A landscape with many valleys, sampled at points; each row gives a point and its height.
From any point a ball rolls to the lowest of the 4 points nearest to it. It stops when none of these is lower. Distance is the straight distance between rows; heights are no part of it.
kanat height 43.0: [110 123 152 172 133 115  81 186  91 124 130 147]
mabuk height 33.9: [128 116  97 130 129 118 150  78 105 147 109 147]
gafun height 10.8: [136 131  99  83 121 137 164  73 140 111 123 103]
Sim height 46.4: [121 129 200 172 140 118  85 207 137 122 141 128]
Fiz height 61.0: [127 107  95 129 122 119 158  64 117 166 114 146]
buro height 48.8: [122  93  86 122 104 135 169  28 161 181 111 126]
dibok height 78.4: [125  99  81 144 115 118 156  38 131 191 109 143]
mizi height 52.8: [130 142 197 147 139 136 103 209 152 104 147 117]
Buk height 44.3: [107 122 154 186 129 108  70 189  81 133 131 149]
Ver height 83.2: [121 101  80 158 129 110 144  48 114 203 109 158]
matil height 43.6: [134 122 102 111 126 129 147  88 119 125 115 132]
Disu height 60.9: [142 154 202 143 152 137 105 223 181 115 142 103]
Sevos height 51.2: [129 108  84 150 137 103 127  87  83 176 102 160]
Fizag height 26.3: [130 124 117 134 131 120 123 122  90 129 117 159]
rego height 58.4: [135 132 103  96 124 137 157  88 129 116 126 123]
sebi height 25.5: [138 142  98  79 117 146 162  82 157 103 127  99]
niku height 28.6: [125 140 144 126 134 125 110 162 106 111 133 145]
Fupen height 34.4: [125 137 145 125 139 135 110 169 115 107 137 133]
zol height 43.5: [ 92 106 170 200 131  92  58 208  89 135 136 138]
peme height 46.6: [122 134 199 164 136 122  89 214 143 114 142 125]
tusu height 28.1: [137 152 121  85 131 146 140 137 139  96 141 114]
kalal height 19.2: [136 160 121  81 133 152 140 146 148  93 149 103]
deme height 61.7: [136 140 129 102 135 134 134 142 120 101 136 130]
savaz height 27.1: [124 101  92 112  92 142 175  28 173 172 111 105]
roda height 83.4: [115  92  75 158 120 117 147  31 138 223 117 154]
Nuveg height 39.8: [128 127 113 120 134 123 136 119 104 127 125 148]
Vufu height 68.6: [115 130 177 169 136 120  82 202 108 120 137 139]
riseb height 39.0: [138 136 102  86 123 144 159  91 145 102 128 108]
Renuf height 41.6: [120 135 150 139 131 126  98 183 102 113 136 145]
Tude height 49.4: [109 117 172 181 131 108  74 195 102 124 138 143]
Soked height 23.1: [142 163 148 103 145 146 120 176 152  92 146 111]
Vede height 22.7: [130 111  92 101 104 137 174  34 173 149 112  99]
Parel height 14.2: [129 102  87 100  87 149 179  24 191 154 117  86]
zolu height 40.5: [101 118 185 198 133  97  64 207 109 129 137 133]
pameg height 54.9: [129 110  93 157 133 107 126 107  73 157 106 158]
Kozep height 46.9: [137 146 114  86 132 140 147 109 137  96 131 109]
Gez height 22.4: [138 113  91  89  96 149 179  35 179 143 109  85]
dabet height 26.9: [137 127  84  78 104 146 176  61 171 112 123  76]
Mig height 38.6: [123 136 161 139 137 131 100 187 122 114 136 138]
bidam height 37.1: [115 131 148 157 131 112  90 174  89 125 127 147]
kib height 46.8: [144 166 188 130 152 141 118 220 181 103 149  93]
bimo height 51.1: [145 158 184 132 148 139 110 205 166 106 147 106]
Tol height 52.9: [117 125 182 157 141 118  89 204 120 114 138 130]
bitak height 28.3: [124 125 134 148 133 114 101 157  84 127 123 156]
Lafor height 23.7: [135 112  85  88  91 149 183  35 194 131 115  70]
Dulat height 8.0: [137 155 142 100 137 144 126 163 136  99 146 123]
sudid height 34.0: [125 117 117 171 131 100  95 150  66 149 112 162]
zini height 17.9: [135 145 126  98 135 144 136 136 123 103 133 127]
Sifiz height 31.1: [131 113  99 110 122 132 160  62 130 138 117 132]
gud height 12.3: [139 165 171 124 153 145 115 202 163 101 152 105]
roze height 62.6: [130 105  88 123 113 125 164  48 136 164 112 144]
naguz height 16.3: [139 157 116  76 128 146 153 116 152  90 140  96]
Bop height 42.2: [ 96 112 184 202 137  93  61 209 106 134 136 129]
sadi height 19.6: [145 159 142  89 146 145 127 165 154  94 155 106]
nesi height 25.4: [137 121  96  88 106 142 171  55 153 123 120 103]
perug height 15.6: [132 124 106 125 124 123 139 100 100 135 116 151]
lodef height 29.5: [124 122 122 149 132 113 108 143  77 132 121 153]
Tedez height 20.2: [139 158 124  94 134 145 137 151 139  94 146 115]
Sed height 42.1: [133 113  94 135 128 115 144  84 100 158 107 159]
Vapu height 82.6: [123 102  85 134 120 122 156  49 126 178 115 147]
Miza height 28.5: [135 114  94 102 118 130 163  67 138 132 113 126]
ziru height 31.8: [124 122 123 161 132 105  99 152  64 141 117 158]
fumo height 23.8: [130 109  91 107 109 134 171  41 157 147 112 111]
Tem height 7.9: [111 125 194 187 137 105  78 214 127 125 139 136]
natun height 92.8: [138 137 109 100 124 137 146 104 117 111 129 126]
dun height 68.0: [120  96  85 139 109 125 164  31 150 193 119 138]
taz height 27.6: [130 129 126 137 129 121 119 134  95 117 125 150]
mubog height 19.5: [139 155 152 112 135 143 114 177 136  98 146 131]
gizin height 14.3: [125 130 135 130 135 125 108 153 102 117 123 150]
Ruko height 55.2: [129 144 176 139 139 134 101 208 140 105 150 122]
Tapur height 31.4: [142 159 156 103 143 145 121 189 160  93 152 108]
Gibo height 57.8: [127 134 129 113 133 130 129 140 108 109 130 142]

Call two points neighbours if one is among the 4 nearest of the other. Go from one point of each pair to the other, from neighbour to neighbour, staying as low as possible. Name the highest point that can't be avoided.
gizin, perug: taz
Parel, gizin: riseb
Tem, gud: Buk
gizin, gud: Fupen
naguz, Dulat: sadi
naguz, gud: Soked
Dulat, zini: Tedez
gafun, Parel: nesi

For each start below, name the point where the ball stops.
mizi: Tem
dibok: gafun
roda: Parel
dabet: Parel
lodef: perug
Sevos: perug
Mig: gizin
Miza: gafun
fumo: Parel
